Points, in no order, along strands that fork, close into loops and pass close to each other.
Two points are linked if the straight distance between their rows is under 34.9. Some points are linked to none.
k_122: [ 11   8  13  -8  -3 -15 -17  -1  16  16 -15  -5  -4   1  -2   1  -1  -8
   0  18]
k_68: [-18 -10   0 -12  27  -1   7  13  -5  12   1   7 -12   8  -3  11  -5  -4
 -15  -4]
k_249: [  3   5  -1  -9  20   2  -4  -6  21  11   8 -18  -6 -14   9 -13  -3  -3
  -4  -1]
k_626: [ -7  -4 -13  -9  -9  -5   1  17 -17 -11 -10  32 -14   5   4   6  16  17
  -6  -3]
k_588: [  0   3   5  -1  31   1   5  12  13  12  13 -19  -5  -6  17   7 -18  -5
  -4  -6]
k_393: [  1  -1   0 -18 -27  -8 -10  -3   9  14 -12  -1 -10 -10  -6   9  17   1
  -3  14]
k_490: [-23  -4   4  -9 -14   3   0   9  15  11  -3  10 -18  -5 -12  11  12 -18
  -5  12]
k_839: [-6  2 -9  0 -4  1  3  4 -3 -4  1  0 10 -9  3  0 10  3  5  2]
k_312: [ 16  13   3   8  16   6 -14 -15  14 -11   9 -23  18  -7  12  -4 -11  -9
  13 -14]
k_193: [  2  12  -8  -2  34   6 -14  -5  12  -3  21  -9  18  -9   4  -1 -13  -9
  -6 -20]
k_653: [ 15  12  13  -8 -10 -11  -3  -6   5  -2 -14  -8   6   5   6   7   4  -9
  19   3]
k_863: [ -7 -14  12   0  16   4  11  13   6   3   8 -20  -3  -5  13  -1 -13  -3
  -5  -5]
k_137: [ -3 -16  -7 -11  -4  -9  15  12 -20  -2  -1  18 -16  14   0  -1  11  17
 -13  -2]
k_71: [  2 -10  -3 -17 -17  -8  18  12 -15   1   6   5  -4   7  -1   7  16  17
  -6  -2]
k_925: [-12   0  -7  12  -6  -3  16  14   1   4  -8  11   2   1  -9   2  -4  -5
  -2  18]
k_54: [-27  -7  -6  -6  -5   3  -8  11   2  -1  -6  22 -11  -1  -9  11  18   7
 -13  10]
k_76: [-21   1   3  -6  35   0  -4   8   2   3   9  14  -9   7   1   5   0   0
 -11   4]
k_915: [  8   4   3   2  16   8   5  -5   1 -19  18 -14  17  -7  -3 -13 -30   5
  -2 -14]
k_527: [  3   4  -5   5  -5   1   9   8  -4 -11   5 -10  22  -5  -7   2  -5   9
  19   1]
k_77: [  6   5  12  -1   3   1  -7 -12  19  -8   2 -24  15  -8   2  -3   1  -8
   9  -8]
k_770: [ -2   1 -29  10 -24   7   1  16 -13 -12 -13  12  -4  -8  10   7  12   9
  14  -1]
k_160: [  2  -6   9  -7   2   5   3 -21   4   0   8  -9 -12   6   4  -7   5  -5
  -8  -8]
k_944: [-30 -14  -4   8   7   8   2  15   0  -3   4  22 -16   3   2   1  16   2
  -9   8]
k_218: [ -5  -7 -17  10 -25  -2  21  15 -10  -8  -7  10  -2   4 -11   4   2   4
  -5  12]
k_257: [  5  -4  -9  19   2   8  29  17 -22 -23   9  -2   4  13   3 -13  -7   8
  14  -8]
k_27: [  1  12   3  -9  19   3 -14   0   9  -2  14   3   3  -1  18   1   4  -7
  10  -8]
k_686: [ 11  22 -11   9  22  -3 -11  -5   6  -3   4  -2  26  -4   0   7 -10  -4
   5   2]
k_868: [  2 -10  13  -5  11  -6   5  -6   5  14  -4 -20  -8   3  -7   2 -17  -5
 -14   2]
k_52: [  7   7  18  -7   5  -2 -19 -11   0   1  -6  -3  -1  -5   9 -14  -6 -16
  15  -8]
k_827: [-11   0   3  -2  -8  -2  11   9   5  11  -5   4  -3   3  -7  11   7 -14
  -5   7]
k_893: [  7   7  17   9  26   0 -12  -1   7   7   2 -12   2  -5  15  -7 -20  -3
   3   7]
k_625: [ 13  11   9   4  -2 -13 -17 -15  10   2 -20  -6   9   2  -9   1  -7  -5
  -4  19]
k_290: [  9  13 -18   6   7   1   0 -11   0  -6  -8   2  19  -8 -13  -1 -10  -4
   2   2]
k_50: [  4   4 -17  14 -12  -2  13  19 -24 -14 -10  15  -4   8   6  -3  -5   4
  15   3]
k_6: [ 11 -14  18   4  -4  -8  15   1  -4   9  -1 -19  -2   4  -2   4 -19   5
  -6   4]
k_337: [  6  15   7 -12   6   2 -14   2  -2   4   0  10  -3  -5  18  -4  -5  -8
  18  -1]
k_656: [-13  -4  -6 -11  12   6  -7 -13  -8 -13   5   6   6  -6  -3  -3   3   5
  -4 -13]
k_358: [  2  -6   3   5  19  -3   7 -14   0   3  -2  -8   0  12  -4   2 -13  -7
 -16  -6]
k_412: [  5   5 -16   4  -1   0   2 -20   6  -4  -6 -12   7  -9  -7  -1  -3 -17
   0  -8]
k_982: [  4  12 -13  -1 -14  -5 -17 -14   5  -3 -23  11  -8  -2  -5   8   7  -5
  -6   7]
k_601: [  5  13 -31  12  19  -4  -8   2  -8   1  -5   3  14   2   8  17   4   6
   2   2]
k_743: [  6   8 -19  11 -19   8   0   3  -5  -7 -15   6 -11  -2  17  -1   7   1
  15  -1]
k_333: [  8   2  13  13  11  -8   1 -10  -3  -5  -4  -4  11   7 -13   1 -22  -7
  -8   2]
k_585: [  7   1 -16 -10 -28  -2  -6  -3  -9   1 -20   8  -8 -13  -2  -2   9   9
   3  -6]
k_181: [  7   5  -3  -7 -33  -6 -18  -6   2   5 -24   6  -9  -9  -2   2   4   3
  -3  11]
k_852: [ 11  10   8  10  22   2   8   6   7  -2  15 -13   7  -4  14  -1 -23  -6
   2  -3]
k_775: [  0   2 -16  26  -3   5  14  17 -20 -24   5   5  11  12  -9   4   5  22
  22  -1]
k_853: [  0  -3 -27  20 -17   7   6  26 -24 -24 -13  18  -4   1   5  -3   9  22
  15   1]
k_906: [ 14   5   7   9   0 -11 -13 -10  -4  -3 -19  -4  18   6 -14   4 -17  -1
   7   5]
k_533: [-10 -11   0  -5  12   0  16  17  -3   9  12 -13   0 -20   3  -2  -7   6
  -3   0]
k_636: [ 16  25 -25  20  16  -1  -9  -8  -5  -1   5   8  26  11   4  11  -6  -3
   0   0]
k_42: [ -5 -15 -13  -1  13   9   5 -10 -10  -7   5  -7  10  -7   0  -8  -1  10
  -9 -20]
k_367: [-28  -2   5 -11   3   4 -14   0  14   8  -3  11 -10   0 -15   9  12   8
 -15  17]
k_877: [  4   1  -6  17  -5   9  25  16 -16 -18   6  -6  17   8 -10   1 -10  14
  24  -4]
k_519: [ 13 -16  32  -5 -16  -3   3   2   6  13   2 -12  -7   6  -2  -8 -22 -14
  -6  -9]
k_394: [ -8  -2  15 -20 -27   1 -12   4   3   7   2  11 -14   1   3   7  19  -8
   7  -5]
k_355: [  2  -3   9  -2 -26  -1  -1  10  -4  12   1   5  -8   1   8   1   8 -10
  13   0]
k_187: [ -1 -11  -4   5  23   6   8   6 -11 -14  13  -9   9   0   8  -4  -7  10
  -1 -23]
k_372: [ -3  13 -10   4  13   1 -18  -8  -3  -5 -10  15   2   7   9  13  11  -7
   3  -5]
k_876: [ 19  13  -9  10  17   7  -4  -7   5 -16  14 -22  23  -8   7  -6 -23   2
   4 -13]
k_878: [ -4  -8  19   4 -10   3   2 -18  -3   2   5   9  -7  17  -5  -7   5  -1
  -8  -3]
k_493: [  4   2  28   3   8   1 -14  -1  15   7   0  -5  -2  -4  10 -18 -13 -14
  10   8]
k_198: [  7  10  -4  16  -8  -8  -5  -6 -14 -10 -23   4   7  12  -6  12 -10   1
  11   5]
k_32: [  7   6  -1  15 -42   5  -1  15 -10  -4 -17   2  -1   3  -3  11   2   1
  23   5]
k_309: [  9  -2  17 -11  11 -12  -7  -9  14  20  -7 -21  -6   5   0  -1  -4 -10
  -3   7]
k_176: [  3 -11   6  -5  -6   0   9  16  -9   9   8  -8   8 -21  -1 -12 -12   9
   9   0]
k_999: [ -2 -13  30  -6 -11   2  -8  11   5  25   6  -2 -15  -9   9 -11  -4 -13
   5   4]
k_857: [  5 -13  -7  -6 -17  -1   1  -9 -19   7 -10   0  -7 -10   0  -3  -3  13
  -4  -8]
k_807: [  2 -11  16  -9 -11   3   3  -2  10   1   5 -24  13 -10  -6   1   2 -12
   8  -8]
k_90: [ -8 -22  19 -13  -3   5   8   4  -2  -1  21 -10  -5  -1   6  -2   5  17
  -5 -17]
k_697: [ 11 -15  30  -1 -17  -3  -7   7  -2  19   2 -16  -5  -8   5 -15 -17  -9
  11  -2]
k_475: [  4   1  13  10  16   2   3  -2  -8 -10   4  -1  10  -1  -5  -6 -30   8
   3  -5]
k_773: [  5  13 -24  21  26  -1   3  -7  -2  -7  15   5  21  19   8  10   3   5
 -13  -1]
k_889: [  5  -1  -4   1  30   4 -10   0  -5  -8  12  -7  16  -5  10   2 -14   6
   0 -18]
k_781: [  0 -18   9  -9  -9   6   1  -4 -10  -3   5  -2  -6   8  10  -4  16  13
   0 -15]
k_896: [ -7   3  14  -7  12  10  -6 -17  16   5  16  -3  -8  10   5  -1  10 -11
  -2  -3]
k_606: [-13  10 -17 -22   6   3 -22  -4   4   9 -14  20 -19  -4  -6  14  12 -12
  -7  -7]
k_386: [  6  15  -4  14 -23  -3  -3  10 -10 -17 -20  10   7   4  -9  15  -8   6
  25  11]
k_437: [  4   5 -25  19   5   7  10   4 -11 -17   0   3   9   2  -3   2   6   8
  14  -6]
k_185: [ -7  -8   6  -6 -31  -8  13  10  -5   6   1   7  -3   2 -10  15  18   7
  -8   5]
k_695: [ 17  11  -2  -2 -21  -3   3   1  -2  -5  -8  -8  12  -4  -2   4   1  -8
  26  -4]
k_974: [ 18  -3  23  -1 -17  -8  17   3   2   8   7 -23   5  -2   7  -2 -13   6
   6   3]
k_984: [ -8   3  -4   0  17   2  -1  -5  15  13  -1  -8  -5 -11  -3  -6  -2  -4
  -8  14]
k_336: [  0   4  -8  14  20   0  12  -4   2 -11  13  -2  10  13  10   6   4   1
  -6  -5]
k_463: [ -1  -1 -10   1 -30  -1  13   5   1  -4  -4  13  -8   6  -7   7  19   4
 -12  14]
k_102: [ -1  -2 -33  16   6   1  12   2  -9 -12  -3   0   7  -1  -1   0  15  15
  -9   5]
k_715: [ -9  -7  23 -15 -12   2  -8  11  12  20  10   6 -19  -2  -1  -2  15 -11
   8   2]
k_517: [  5   7  -3  -8  -1  -8  -3 -19  15   8  -5  -9   5 -12 -15  -6  -1 -11
 -10  -1]
k_692: [  7 -11  15 -11 -19  -5   4  -4   6  20   9 -15 -12  -3  -5 -11   7   3
  -6   3]
k_546: [ -3   1  -1   4  -8   9   6 -10 -13 -19   5  10   5   8   1  -9   4   7
   9 -10]
k_151: [  5  -4  25 -18   9  -1  -7  -6   7   6   9 -17  -2  -2   3  -6 -13  -2
  -3 -15]
k_275: [-17  -7 -29   2   4   5   2  -2   7  -2  -6   5  -6 -13  -1  -6  19   5
 -12   9]
k_219: [  3  -1   2 -13 -20  -4   9  -3   3  -4  -3  -8  13  -5  -9   7   6 -12
   8  -5]
k_765: [-16  -5  12 -12  -2   0  -4  -6  13  13   5   7 -21  12 -12   8  18   4
 -12  13]
k_265: [  0 -15  10 -15 -10  -2  -7  -7 -11  14  -6  -4 -12  -3   1  -2  13  17
  -5  -9]
k_518: [ -1   2  -9  14   8   6  -3 -11 -14 -15  -3  23   4  10   5  -4  -3  -1
   5  -5]
k_619: [ -6  -1   1  -3   0  12   1 -13  -3 -14  14   6  12  -7  -6 -16  -2  -1
   4  -9]
k_31: [ -7   1 -10   7  18  -2  16   3   5  -5   9   3   1  14  -7  12   9  -3
 -13  10]
k_158: [-13 -12  -6   0  25  -5  22  21  -3   3   8   6  -5  10  -3   8   8  -5
 -16   6]
k_797: [  3  -6   9 -18 -10 -13  -7 -10   6  14 -10 -10  -3  -4 -22  -2   0 -11
 -14   3]
k_819: [-18  -5   8   1  13   2   4   6  -4  -3   7  19  -7  11   1  -3   5  -7
  -5   3]
k_130: [ -6  17 -27   3   2  -2  -4  10   2 -13 -10  27  -3   3  -1  15   7   3
 -12   8]
k_46: [ -6   1 -12   7  15   3 -11  -8 -12  -7  -4  21  -1   6   5   4   5  10
 -11   4]
k_886: [ 11   0  20   0 -10   1   2   5   2   6   9 -13   1 -12   9 -17 -17   5
  11   1]
k_256: [-12  -6 -18  -2   3  -2  -7   2 -12 -18  -4  22  -2   7   0   4  18  18
  -7  -3]
k_387: [  3  -6  11   2 -22  -3   0   1  -6   7  -6   5   0  -6  -6 -10  -9  -9
   9   3]
k_95: [ -1  17 -16   2  -8  -3  -2  -8   6   2 -10  19  -9   4   5  11   9   5
 -10  13]
k_987: [ -9   2 -31  12  16   9   0  -5   2  -1   5   1   6  -7   4  -8  12  12
 -15  12]
k_696: [ -2  -2  13 -10 -25  -5  -9  -4  18  15 -13  -1  -6  -2 -23   2  11 -10
  -7  16]
k_598: [  1   5  10 -15  -1   3  -8  -4  20  13   8 -10  -3 -19   0 -18   1 -10
   5   7]
k_745: [ 11 -15  32 -15 -15  -8  -1   3  12  29  11 -17  -9   0 -12  -8  -8  -5
  -7   0]
k_768: [  8  -5  -3  12  -3   0  16  13 -24 -11  -1   2  -4   9   7  -5  -3  10
   8  -7]
k_548: [-11   6  18  -9   5   1  -5 -15  19  11   9   4 -26  20  -4  -5  16  -5
  -4   6]
k_196: [  9  12 -13  -1  36  10   3  -8  17  -2  25  -9   1  -2  12  -9 -18  -9
 -14 -13]
k_391: [  2   3  12   5 -11  -3  -9 -20   1   1 -12  14  -6  16   2   0   7  -8
  -4   4]
k_274: [-13  -5  -6   2   3   6  -5  -6   3   7  -2   0  -8  -9   4   0  13   7
  -6  11]

A fork is a point with three links, a tip a point with one. Leave the first point through the second and follow the links. Name the first fork or tip that comes.
k_76, k_819 => k_391
k_886, k_176 => k_27
k_548, k_765 => k_636
k_490, k_827 => k_46
k_46, k_256 => k_490
k_653, k_695 => k_333
k_27, k_337 => k_886
